Points, in no order, along strands that fork, close into loops and pass close to each other.
(in the rows, 128 means zero)
Two points are linked if the straight distance between their rows is under 101. Some points are linked to none.
j16: [142 168 131 123 137 104 169 173 128 121 107 173  93  72 141 136 144 133
 141 126 118 106 123 169 116 140 162 127 125]
j709: [ 95 153 165 144 104 168 120  99 100 128  79  66 160 133 113 132 110 179
 147 109 142 157 142 154  99 131 127 142 122]
j963: [111 173 151 181 144 119 187 162 109 100  84 136 124  88 127 141 118 206
 152 140 126 136 114 156 105 156 101 134 137]
j23: [ 70 123 142 125 136 124 198 161 174  89 144 156 141 139 124 110 107 183
 144 125 144  98 115 108  72 122 194 113 110]
j949: [103 146 153 150 124 147 105 148 131 139 127  88 175  90 123 162 175 163
  87  54 152 159 132 107  89 197 122 162 118]
j62: [141  72 103 108 143 137 115  79 140 165 165 127 133 203  94 119  93 115
  82 162 104 154 125  99 163 117  81  99 124]
j520: [109 114 141 149 124 124 141 154 150  64 183 178 116 149 159 143 103 124
 180 149 161  74 123  77 140 121 132 160 147]
j546: [145 138 129 142 128 163 117  95  88 139  74  94 135 133 109 120 125 151
 156 149 125 172 147 181 123  90 170 104 125]
j598: [131 159 141 135 114 153  89  90  94 124 101  56 172 109 124 141 167 145
 131  82 157 201 128 105 121 175  87 167 143]
j360: [156  81 104 118 124 129 101 122 139 196 186  76 176 184 119  60 129 121
  37  98 123 129 153 107 154 116 107 117 121]
j930: [192 122 122  59 140 134 128 112 108 221 130 138 112  99 120  94 163  36
  61 121  95 132 116 146 139 101 135  44 132]
j751: [ 95 128 130 129 167 119 185 126 138  72 133 142 114 137 125 162  99 171
 173 148 152 127  98  65 127 150 118 140 163]
j839: [160 172 119 117 152 126 120 132 105 174 105 133 101  72 132 184 177 140
  84 109  94 181 127 136 114 185 100 122 129]
j616: [ 77 124 167 174  78 156 107 128 146 149 131  57 154 167 114 118  98 179
 117  96 159  93 152 154 101 142  93 143  95]
j428: [ 51 119 136 120 100 144 160 155 180 102 148 129 164 161 118 104 102 167
 124 101 153  87 139 105  70 115 195 122  87]
j544: [ 98 162 160 174 135 153 120 151 118 120 107  86 166  89 105 158 157 199
  94  78 153 149 116 116  92 202  85 160 121]
j737: [182 137 121 107 132 118  97 118 109 162 115 136 108 108 138 142 143  66
 126 138  98 149 127 152 162 129 117 113 147]
j6: [150  94 120 154 103 125  89  85 125 155 145  47 165 199 128  90  99 138
 101 108 138 157 144 108 174 143  71 160 152]
j290: [ 82 123 134 153 113 155 150  97 136 152 106 103 105 176  75 148  67 214
 139 169 119 127 131 132 124 129  86 110 112]
j168: [127 160 133 111 117 105 132 175 143  80 123 154 119  89 166 129 139  68
 172  98 153  70 124 137 132 129 166 169 135]
j418: [186  94 130 124 134 101  99 133 128 124 171 173  83 149 170 154 122  72
 138 157 117  90 125  94 193 130  74 161 145]
j481: [135 105 109 112 139 130 133 115 128 124 152 184 101 166 114 124 102  98
 143 189 118 116 121 113 154  85 117 111 124]
j939: [ 96 151 114  78 118 127 112  95 120 123 113  85 170 110 133 118 162  86
 136  60 147 177 135 127  98 134 183 141 138]
j430: [180 155 132 162 127 151 125 139  74 141  74 131 104  73 126 141 141 147
 164 171 123 155 140 209 138 126 148 119 131]
j582: [ 84 131 100  97 130 126 153 138 141 106 141 170 130 132 126 108 118 112
 145 137 129 115 125 144 109  81 194  95 108]
j630: [137 174 123 116 147 118 149 165 116 138 105 148 113  62 138 169 169 157
  96  89 100 155 124 133  98 184 123 123 137]
j333: [164 112 128 155 139 115 132 152 118 163 150 213  83 120 127 147 121 120
 115 196 103  78 127 147 163 107  97 104 107]
j182: [100 115 110 110 122 145 124  94 123 180 142  54 191 145 117  65 138 113
  69  69 152 148 174 146  79  97 174 112  89]
j537: [180 122 112  59 148 140 127 101  99 199 116 152  87 114 103 125 146  54
 103 157  90 158 117 151 146 125 131  49 142]
j685: [124 150 137 131  98 129 101 110 104 105 103  77 166 119 152 105 139  89
 181 106 145 161 146 152 127  99 153 141 147]
j407: [ 93 159 159 183 132 139 170 138 110 141  96 124 129 106 105 122 104 231
 139 138 103 120 140 186  90 123 127 106 108]
j292: [120 155 131 145 126 130 142 132 119  87  91 149 116 122 123 124  95 139
 183 169 129 120 125 163 139 110 131 128 146]
j425: [161  82 117 107 123 123 123 131 136 124 183 187 101 158 137 105 118  64
 127 182 129  76 111 107 163  52 117 127 116]
j211: [119 152  96  83 140 120 169 131 127 101 111 172 103 120 124 110 121 101
 188 151 127 108 118 153 128  95 188 107 130]
j567: [106 133 109  82 116 116 116 131 165 115 143 115 165 117 143 130 159  79
 119  58 131 150 123 106 101 139 179 137 120]
j185: [ 93 108 114 105 114 113 119 106 161  72 166 120 149 178 155 137 107  85
 156 113 157 119 118  67 137 115 146 155 141]
j424: [131 151 120  78 132  91 146 169 155  78 128 167  89  99 166 150 147  82
 157  94 147  94 119  90 123 150 161 165 152]
j692: [111  87 114 127 136 138 118 129 158 158 172 147 134 166  92 139 113 147
  67 120 107 137 130  97 125 155 122 113  99]
j677: [132  66 120 124 132 146 112 119 149 196 179  99 166 183 103  61 125 144
  21 119 126 111 140 123 120 111  96 101  93]
j749: [150 154 111  73 130 102 156 146 130 116 115 194  88 106 136 128 133  67
 164 151 139  51 124 140 165 106 174 139 122]
j533: [141 133 120 139 147 122 174 141 109 117 127 203  77 125 113 120 100 139
 162 223 118  84 118 157 154  94 133 114 117]
j817: [154 151 110  74 139 119 108 113 115 141  99 130 103  99 138 155 162  73
 131 102 109 167 123 128 128 155 134 123 147]
j145: [144 191 144 155 129 120 156 168  90 107  79 140 124  41 147 140 153 157
 167 117 132 129 124 173 107 158 118 142 129]
j603: [146 138 101  85 129 114  97  93 127 128 119 100 130 132 138 135 146  65
 146  99 123 182 121 112 143 135 137 131 156]
j562: [130 121 102 113 126 120  96  80 129 109 128  93 139 148 134 147 124  98
 141 106 130 187 118  83 163 151  93 155 169]
j269: [120 123 147 151 160  92 224 166 158  86 143 184  98 106 144 132 121 188
 150 156 125  90 106 132  96 142 157 112 126]
j134: [116  97 101 109  93 118 116 102 140  99 152  96 184 179 158  74 106  60
 126 125 143 117 135 107 134  67 149 130 115]
j712: [191 110 134  87 134 126 116 123 103 208 129 128 125 100 138  72 176  53
  90 126 115 113 138 158 135  71 148  66 127]
j909: [ 94 147 141 147 113 110 133 179 140 101 136 160 145 103 157 118 135 121
 141 114 131  89 136 154 108 104 186 124 106]
j247: [ 95 161 153 154 117 113 146 175 141  93 125 140 151  93 141 138 133 147
 146 103 144 105 134 141 106 135 146 146 128]
j31: [ 81 115 131 157 118 153  96  97 131 167 136  70 130 170  70 141 113 184
  91 102 156 133 133 131 100 185  84 144 110]
j340: [118 162 134 168 156 129 150 153 109 105  99 114 127  91 117 176 147 195
 125 124 130 165  94  96 117 190  75 152 139]
j226: [214 124 142 171 107 118  98 123  96 156  88 132 109  98 138  99 146  93
 139 186 129  69 140 196 189  77 135 130 125]
j32: [174  82 138 142 128 121  98 149 139 197 173 108 163 149 141  88 145 122
  42 102 100 133 143 125 161 118  99 108 121]
j30: [110 156 133 144 135 150 152 129 106 144 100 135 124 102 107 120 124 196
 133 135 103 151 146 184 100 115 154  84 117]
j857: [ 68 106 111 111 135 144 141 151 175 141 155 126 149 151  88 128 127 162
  76  90 142 128 117 100  67 169 198 127  91]
j895: [154 116 120  76 133 117 124 127 139 147 148 157 113 123 124 112 149  56
 113 127 106 114 119 145 133  97 150  87 113]
j475: [167 158 123 107 139 109 128 148 107 158 105 160  84  85 136 150 150  88
 121 150  92 121 130 161 146 146 133 120 132]
j362: [127 162 134 152 165 120 194 135 100  94  68 142  98  92 109 143 110 198
 180 170 119 148 102 165 103 155 117 122 147]
j429: [119  64 109 121 127 122 100  91 164 110 187 119 145 211 134 116  94 109
 101 132 141 126 123  59 160 125  96 154 127]
j943: [139 141 130 176 140 129 120 128 105  88 108 139 104 124 139 168 104 146
 170 169 126 149 120 119 160 157  68 159 165]
j730: [120 118  98  62 126 113 114 129 157 132 158 143 142 135 143 127 147  54
 106  89 116 131 119 112 117 106 178  98 110]
j231: [119  94 109 118 135 144 110  67 135 144 140 100 112 205  91 137  81 151
 119 171 114 160 131 101 152 131  82 122 135]
j864: [105 151 138 140 111 137 130 111 116  76  93 109 144 143 129 130 100 128
 197 142 146 130 126 132 132 107 120 146 152]
j785: [110 103 132 124 141 110 207 168 168  97 171 201 111 125 136 122 115 175
 141 152 129  92 109 106  83 120 187 114 111]
j699: [116 112 113 109 117 139 128  87 111 160 131  61 188 135 135  50 140  94
  96 110 147 132 171 147  93  41 182  89  90]
j253: [134 103 119 134  89 115 105 122 135 113 162 121 159 158 158  62 124  71
 117 135 128  94 133 139 136  39 142 123 109]
j641: [105 122 107  94 147 124 114 110 154  88 149 121 132 137 125 171 140  97
 136  94 147 156  95  42 138 171 126 163 161]
j586: [103 166 144 146 118 130 140 157 121  71  92 117 156  98 141 124 122 136
 194 117 154 118 125 141 110 133 136 152 146]
j213: [103 103 112  95 141 140 120 136 164 156 152 145 144 140 101 140 136 139
  69  95 114 151 125  99  94 166 170  98 102]
j845: [215 106 117 145 133 119 103 106 107 145 105 151  83 137 130 143 121  83
 158 206 113 120 123 158 211 120  91 131 155]
j918: [ 99 120 116  80 137 144 140 164 151 160 153 173 147 101 122 108 158 120
  72 100 103 121 128 143  85 101 202  65  83]
j61: [105  96 103 106 101 114 104  87 148  93 152  74 175 194 152  99 100  73
 138 104 149 138 125  82 143 107 128 149 143]
j366: [166 153 145 202 128 130  98 132  93 122 104 127 109 109 149 173 116 159
 141 165 123 155 126 137 164 164  33 159 147]
j461: [118 145 151 158 150 105 201 169 137  67 122 172 107 100 146 136 110 167
 184 162 148  87 118 136 117 151 126 145 139]
j847: [132 117 122 136 133 139 143 128 112 130 125 187  97 139  97 102 103 134
 145 218 111  81 116 168 145  39 135  83 103]
j792: [108 121 119 138 157 130 119  95 121  97 145 125 109 150 113 184 110 148
 140 149 128 170 105  61 161 171  65 156 160]
j189: [150 106 149 166 100 149  96  78 109 159 109  30 157 186 115 106 112 161
 122 116 140 172 152 135 151 134  79 153 152]
j607: [151 180 151 148 119 111 114 173 107 113 101 136 114  57 167 159 169 126
 133 102 124 128 127 151 125 168 101 159 132]
j224: [126 120 147 141 110 130  84 117 131 132 151  62 196 120 155 119 157 114
  93  45 151 159 150 112 123 157 117 178 130]
j914: [164 113 119 109 147 119 158 150 128 134 160 226  71 125 135 156 127 101
 132 184 110  72 121 121 157 115 125 117 117]
j825: [123 111 178 214 104 125  94 157 131 152 149 132 148 131 144 119 116 178
  73 127 106  97 162 161 137 104  93 127  96]
j347: [123 114 150 132 133 106 167 193 195  97 169 181 119  96 157 125 124 147
 139 127 134  97 107  56  81 164 187 140 126]
j764: [103  94 118 127 130 129 112 112 156  95 180 145 131 173 135 150 101 111
 129 130 140 124 127  61 147 136 121 149 138]
j590: [ 77 125 108 124 151 139 149 111 146 142 119 121 119 164  67 150  99 195
 107 130 128 146 122 116 109 162 122 111 118]
j305: [ 84 155 116 118 144 153 154  99 118 124  98  92 144 127  71 147 122 195
 127 107 126 169 119 126  93 163 131 126 130]
j899: [ 78 152 157 174 111 151 165 119 123 139  86  97 122 143  85 139  86 239
 143 144 126 119 138 169 100 142 101 111 106]
j390: [138 142 127 108 117 110 156 169 133 130 127 203  99  95 126 110 140  92
 139 155 129  51 124 171 140  75 175 120 101]
j756: [125  83 141 135 124 142 122 172 163 176 175 186 134 126 117 106 137 134
  32 143  97 103 126 131 104  94 142  79  71]
j958: [126 158 146 129 126  96 164 204 150 110 118 179 119  67 166 115 157 130
 144  97 129  83 131 161  97 137 191 132 114]
j287: [ 69 128 128 131 165 131 194 104 141  85 114 100 119 148  85 155 100 197
 163 142 151 134  87  69 108 169  99 140 153]
j912: [106 130 107 102 140 124 185 119 126  80 121 164 107 155 116 112  85 133
 196 177 138 111 119 144 123  74 171 110 137]
j705: [ 86 158 166 175 130 152 143 147 123 110  91  84 155 122  87 161 123 235
 126 113 149 126 113 119  92 193  66 154 119]
j517: [ 72 140 167 177 120 145 132 153 146 113 120 107 148 136 113 155  95 209
 133 122 149 109 126 117  99 171  86 161 126]
j633: [159 132 101  39 150 140 146 121 118 168 123 180  88 112 108 125 140  46
 112 147 100 121  98 144 139 110 156  59 119]
j982: [223 113 144 111 117 126 114 118  94 224 105 133 124  77 129  68 178  71
  86 154 121  70 138 175 159  69 135  68 139]
j805: [215 119 155 155 123 107 101 130  91 216 116 134 116  84 147  87 178  94
  84 140 107  71 143 178 167  82 106  96 127]
j810: [188 110 103  85 107  91  93 112 126 131 146 117 119 152 170  94 134  19
 149 125 122 116 124 115 187  99 119 149 166]
j822: [188 129 141 182 114 129 107 133  92 140  84 144 106 108 125 124 126 127
 158 203 127 105 140 197 172  85 125 124 132]
j876: [ 83 114 102 100 123 147 110  80 131 159 141  47 178 160  97 101 138 125
  82  56 162 159 155 132  79 142 161 128 103]
j736: [119 152 100  63 148 127 158 134 122 149 104 156 119  90 110 116 140  97
 142 115 102 139 119 168 107 111 190  79 125]
j862: [160 131 146 157 112 153  88  83  99 142 101  37 174 149 125 123 146 145
 125 105 147 196 144 122 139 162  85 165 160]
j570: [ 88 120 133 154 129 150 111 101 127 136 114  82 125 159  80 162 104 188
 110 115 146 152 116 102 123 190  68 157 138]
j409: [170 101 119 153 134 135  92  81 112 128 113  93 120 180 121 142 106 124
 141 174 106 190 127 115 171 138  68 148 170]
j384: [ 57 112 122 120 112 144 111 150 177 129 155  86 165 163  98 112 118 149
  96  72 170 107 125 104  57 173 182 149 102]
j651: [ 76 147 166 174 114 157 137 122 130  99  98  89 136 160 113 148  86 191
 176 138 146 116 123 114 117 153  70 159 141]
j755: [ 68 152 147 129 152 147 188 114 139  91  78  74 135 134  78 138 122 202
 167 108 155 133  78  91  92 170 114 141 134]
j149: [133 107 136 124 111 118 116 168 154 138 171 178 129 112 148 103 156  96
  86 132 112  83 129 141 121  83 164  98  91]
j52: [164 117 137 132 107  93  87 157 142 125 151 123 118 109 187 128 167  70
 113  81 111 113 135 124 161 140 113 157 145]
j534: [102 118 120 129 121 138 171 117 123  96 131 170 100 167 115 103  75 145
 173 200 127  94 128 144 130  45 139 102 116]
j216: [ 94 171 125 135 158 148 171 113 100 124  77 104 147  87  85 148 157 201
 118  93 129 191  97 114  82 191 122 129 127]
j378: [181 139 120 115 102 111 107 110 100 143 113  87 153 110 166  73 164  37
 149 100 144 124 154 158 144  63 187 131 138]
j500: [104 139  93  73 134 141 129  94 117 128  99 115 141 137 116 105 113 106
 151 133 119 170 127 153 107  87 192  86 122]
j540: [131 128 105 111 143 110 120 123 135 118 133 159 110 127 133 154 128 101
 147 141 107 138 121 111 148 135 124 127 139]
j427: [162 103 121 129 108  91  88 132 141 112 161 142 127 151 180 110 131  56
 135 116 126  99 132 117 179 112 111 159 150]
j553: [102 139 147 129 112 131  92 140 153 114 130  77 179  93 143 142 178 120
 100  32 159 162 125  92  98 178 143 173 129]
j194: [106 140 143 148 133 166 132 106 104 173 101 104 147 121 107  97 117 175
 110 135 121 146 162 183  97  75 162  76  93]
j380: [120 106 144 113 147 123 157 163 184  81 176 159 109 107 158 149 135 150
 142 124 153 103 107  25 106 181 172 158 154]
j968: [103 108 115 122 110 126 124 129 138 114 154 151 139 154 129  92 115 114
 118 143 128 103 132 144 118  56 152 104  91]
j732: [158 104 126 102 134  98  91 128 138  93 171 157  89 142 181 164 121  57
 152 130 131 102 123  68 181 154  96 172 162]
j554: [125  66  98  91 135 147 131  99 143 158 168 144 142 189 105 102 108  95
  66 170 107 128 115 114 143  68 104  81 105]
j938: [145 125 139 117 116 116 130 170 132 154 139 199 114  87 126  92 160 109
  94 165 115  61 118 178 124  56 163  88  80]
j272: [107 148 115  86 141 117 156 162 142 141 124 162 131  83 130 114 153 117
 116  90 108 124 131 159  91 112 207  85 101]
j571: [129 122 142 154 101 103 106 179 143 101 151 162 131 114 170 117 139  92
 138 113 134  60 136 149 138  95 155 151 107]
j807: [113  86 116  82 128 150 123 153 166 172 176 165 154 129 116  91 148 112
  43 117 115 117 130 122  89  85 176  73  63]
j361: [148 104 158 205 127 122 102 155 123 163 152 167 116 127 131 136 118 169
  75 168  88 109 139 161 159 117  75 110 100]
j266: [149 162 124 156 140 151 160 138  82 113  52 134 107  86 115 142 123 181
 181 169 115 168 120 194 118 135 148 113 146]
j20: [124 138 139 170 151 116 159 168 134  87 128 144 110 102 142 179 130 181
 137 132 134 129 111  87 122 181  87 149 148]
j763: [192 125 138 143 115 115 101 127 107 170 117 129 115 100 138  92 158  86
 122 149 115  95 142 192 161  77 134 104 124]
j36: [161 182 149 139 113 129  82 143  97  99  90  95 133  63 166 144 175 102
 163  86 146 151 140 143 131 162 101 176 151]
j575: [123 143 126 120 113 148 112  83 106 134 106  54 179 127 142 108 148  94
 141  76 151 189 159 136 110 116 162 134 138]
j101: [ 74 117 123 135 111 147 153  99 147 109 132 132 109 197  95 131  64 182
 146 161 131 111 129 111 124 105 106 114 119]
j325: [109 137 140 133 160 114 183 146 139  41 129 136 123 102 154 161 127 146
 189 129 165 109  95  66 124 159 109 163 168]
j601: [124 129 154 138  87 104 103 182 161  79 155 153 141 115 197 120 137  65
 157  82 159  73 127 115 127 119 166 167 123]
j935: [102 102 136 145 114 128 161 153 137  73 182 192 110 165 140 127  84 136
 172 177 147  64 123 100 138  72 140 140 121]
j274: [175 118 111 134 143 119  91  89 112 118 122 120  93 145 137 172 115 100
 159 170 120 174 121 100 190 156  66 151 176]
j774: [111 149 141 180 131 116 143 153 123 111 111 158 117 117 128 145 103 174
 147 153 118 120 127 150 133 136 100 126 136]
j511: [213 112 120 135 132  99 104 129 113 156 132 176  77 138 151 136 126  59
 131 179 112  86 123 128 209 126  83 145 142]
j877: [101 114 184 204  95 139 106 152 148 155 155 114 166 138 134  95 112 184
  74  98 134  80 173 160 104 100 127 128  75]
j175: [176 165 137 114 117 129  96 114  97 130  93  96 142  85 164 124 180  75
 158  88 137 169 153 152 128 135 138 157 151]
j928: [136  96 118 139 113 119  93 101 146 130 159  99 149 196 134 109  97 116
 111 131 127 145 133 103 162 125  88 144 137]
j106: [141  98 124 141 105 107 107 123 134 108 161 133 132 164 150 109 108  88
 138 145 123 124 134 125 166  92 110 138 137]
j838: [151 122 136 190 140 116 116 152 119 143 143 180  92 128 132 163 111 156
 110 188  95 107 128 141 163 136  60 125 126]
j163: [137 104 135 140 131 116 110 153 149  70 190 161 107 135 176 171 112 110
 161 141 151  92 124  64 162 147 103 188 158]
j482: [113 103 122 139 132 128 113 107 144 157 142 110 153 153 105 125 117 138
  82 123 115 155 143 133 128 122 112 112 112]
j122: [ 78 106 118 117 115 137  96 119 154 139 156  66 170 156  99 122 133 126
  77  59 164 138 137 105  85 179 158 145 105]
j312: [159 171 102  94 161 136 156 119  87 124  69 130  99  73 110 151 156 156
 169 137 108 188 106 167 115 169 155 111 151]
j459: [151 183 146 141 127 150 123 133  76 116  67 106 136  59 147 142 169 144
 167 114 140 172 138 172 104 147 137 142 145]
j294: [145 154 109  65 139 101 150 138 129 100 111 164  78 108 145 156 135  70
 162 125 136  96 122 115 151 142 158 149 146]
j321: [154 117 131 117 148 109 150 173 141 125 171 202  69 116 151 169 126 120
 123 164 112  78 120  89 132 155 131 142 128]
j581: [ 83 145 150 135 103 161 134 101 118  81  80  77 146 160 113 145  92 164
 202 145 149 142 115 118 119 129  95 145 158]
j611: [132 142 126 143 141 111 129 137 122  90 123 151 102 106 152 163 126 124
 158 139 131 125 114  98 149 155  91 157 152]
j469: [190 148 125 166 133 135 125 138  83 128  56 148  83  89 129 161 124 146
 171 206 125 133 127 197 163 133 118 135 140]
j529: [ 71 136 126 121 123 132 143 139 156 118 136 122 159 142 116 121 124 164
 110  93 132 125 129 124  83 128 172 120 109]
j72: [143 115  94  73 122 101  99  95 146 112 149 108 133 158 153 119 129  33
 149 106 125 144 125  91 159 106 141 135 154]
j791: [131 153 133 130 121 120 115 126 113 127 115 119 142  98 144 122 141 101
 149 116 127 135 147 160 126 102 157 126 129]
j124: [ 63 117 101  97 129 152 151  89 144 146 120 101 116 179  61 122  86 177
 118 134 131 146 133 133  93 131 149 104  94]
j650: [184 126  99 121 156 127 113 109 106 126 111 156  72 130 129 174 115  88
 167 196 111 147 125 118 188 145  89 141 162]
j419: [144 138 124 157 157 100 199 153 118  97 125 194  79 102 136 138 106 157
 175 192 129  90 115 154 151 132 118 140 137]
j985: [146  59 115 109 114 127 119 123 146 142 184 158 138 174 130  82 115  76
  85 170 118 103 103 112 155  48  93 107 108]
j770: [104 126 101  85 154 113 146 124 149  96 153 157 111 128 132 163 133 114
 144 119 132 137 116  64 130 145 151 136 156]
j402: [113 161 146 117 115 157 101  85  96 113  85  51 187 114 136 122 169 128
 141  68 168 198 145 127  97 151 138 158 135]
j771: [ 95 172 165 154 140 152 177 131 103  94  64  80 151 110  96 141 129 228
 171 122 144 145 104 122  92 168  86 137 129]
j991: [135  89 135 133 117 131 135 183 163 141 178 213 111 123 130 117 127 134
  88 160 104  83 119 119 115  91 151 103  85]
j484: [115 108 104 111 159 125 122 113 141  92 172 132 103 146 133 188 122 131
 126 125 139 162 101  24 159 175  92 164 168]
j82: [173 184 122 113 135 112 140 149  97 137  82 154  91  59 139 132 155 112
 147 134 113 107 139 188 135 142 155 137 132]
j827: [ 84 132  91  76 145 144 147  79 132 123 103 115 130 158  81 125 103 149
 143 132 122 174 116 119 108 120 167  94 127]
j769: [193 128 137  87 132 102  90 124 120 180 128 114 111 111 149 120 167  56
  89  86  93 130 130 134 154 139 122 116 158]
j486: [105 104 114 118 139 142 152  94 131 103 162 168  98 195 107 137  66 152
 156 185 132 117 130  94 145  92 112 109 129]
j599: [131  89 108 128 112 153 105  67 134 175 132  56 127 215  79 105  84 153
  93 157 122 153 153 124 143 119  80 108 106]
j493: [148 134  95  84 151 140 124 108  99 147  89 142 113 114 105 120 135  98
 146 145 102 163 123 171 128  97 182  73 128]
j89: [158 123 140 192 136 120  97 121  99 145 118 134 108 129 134 156 122 147
 115 167  91 153 135 147 170 145  53 131 142]
j814: [103 139 130 162 137 134 115 120 130 108 120 111 134 132 115 176 126 169
 112 117 136 157 105  85 136 191  67 161 142]
j527: [152 107 125 142 110 126  81  83 124 111 123  72 144 176 141 126 109 116
 146 129 133 188 125  86 182 154  63 182 180]
j548: [158 134 125 114 143 122  96 118 111 180 135 117 133 101 129 152 166 119
  84 108  92 181 142 132 131 169 109 118 131]
j349: [ 62 122 118 128 106 163 111  95 134 167 135  44 133 177  70 118 116 173
 114  79 164 132 135 140  68 159 120 126 105]
j75: [116 130 144 129 130 112 154 177 170  61 146 142 121 102 172 155 139 125
 167 103 157  99 102  45 118 171 139 173 159]
j539: [120  80 115 131 126 148 109  91 140 198 162  83 134 191  72  95 104 163
  47 128 126 136 151 137 115 123  83 101  96]
j4: [ 55 132 141 138  92 157 133 116 144 139 117  66 150 163  87 124  93 180
 141  98 147 105 143 142  85 141 121 132 103]
j73: [104 130 117 110 124 147 135  96 106 152 123 105 157 133 122  77 122 124
 107 129 132 133 148 173  93  53 187  75  84]
j873: [139 116 122 100 138 112 125 164 154 126 157 187  92 122 152 154 141  98
 113 123 105 108 125 100 128 143 146 125 128]
j655: [157 134 146 128 110 115  98 127 129 150 141  75 168 104 180 103 187  86
  97  37 133 154 162 125 125 135 137 159 139]
j667: [138 117 126 130 118 129 107 112 120 147 133 106 152 135 135  99 129 108
 100 119 112 146 151 148 135  91 141 108 118]
j184: [172 118 132 119 124 101  87 124 129 157 144 107 144 118 165 124 163  84
 106  71 111 154 151 121 153 147 107 147 155]
j934: [127 186 120 121 162 124 168 141  99 131  91 125 120  46 117 147 166 194
 120  97 114 183 108 145  86 186 129 117 130]
j504: [ 74 132 184 195  92 155 124 163 146 138 137  99 166 140 115 124 116 211
  99  96 143  78 160 161  83 140 125 139  88]
j387: [167 115 127 136 136 120 104 113 117 203 151 103 158 132 125 111 157 118
  69  99 101 171 161 136 154 138 104 111 133]
j637: [176 170 132 115 135 152 113 111  69 152  71 104 121  66 141 131 181 112
 145 109 129 185 149 175 106 134 155 132 140]

A piece is two or more points that can be reached from each other along the links. Count, over all rows, the pieces, the separate loops (a circle has one, a figure eight two, a Y none), the forks (points with three links) and the tips (points with one).
pieces -> 3
loops -> 9
forks -> 14
tips -> 2

A fork is a point with three links, a tip a point with one. Leave the first point through the second and follow the links. Name the first fork or tip that comes.
j500 / j493 -> j909
j599 / j231 -> j857
j226 / j763 -> j575
j935 / j520 -> j603
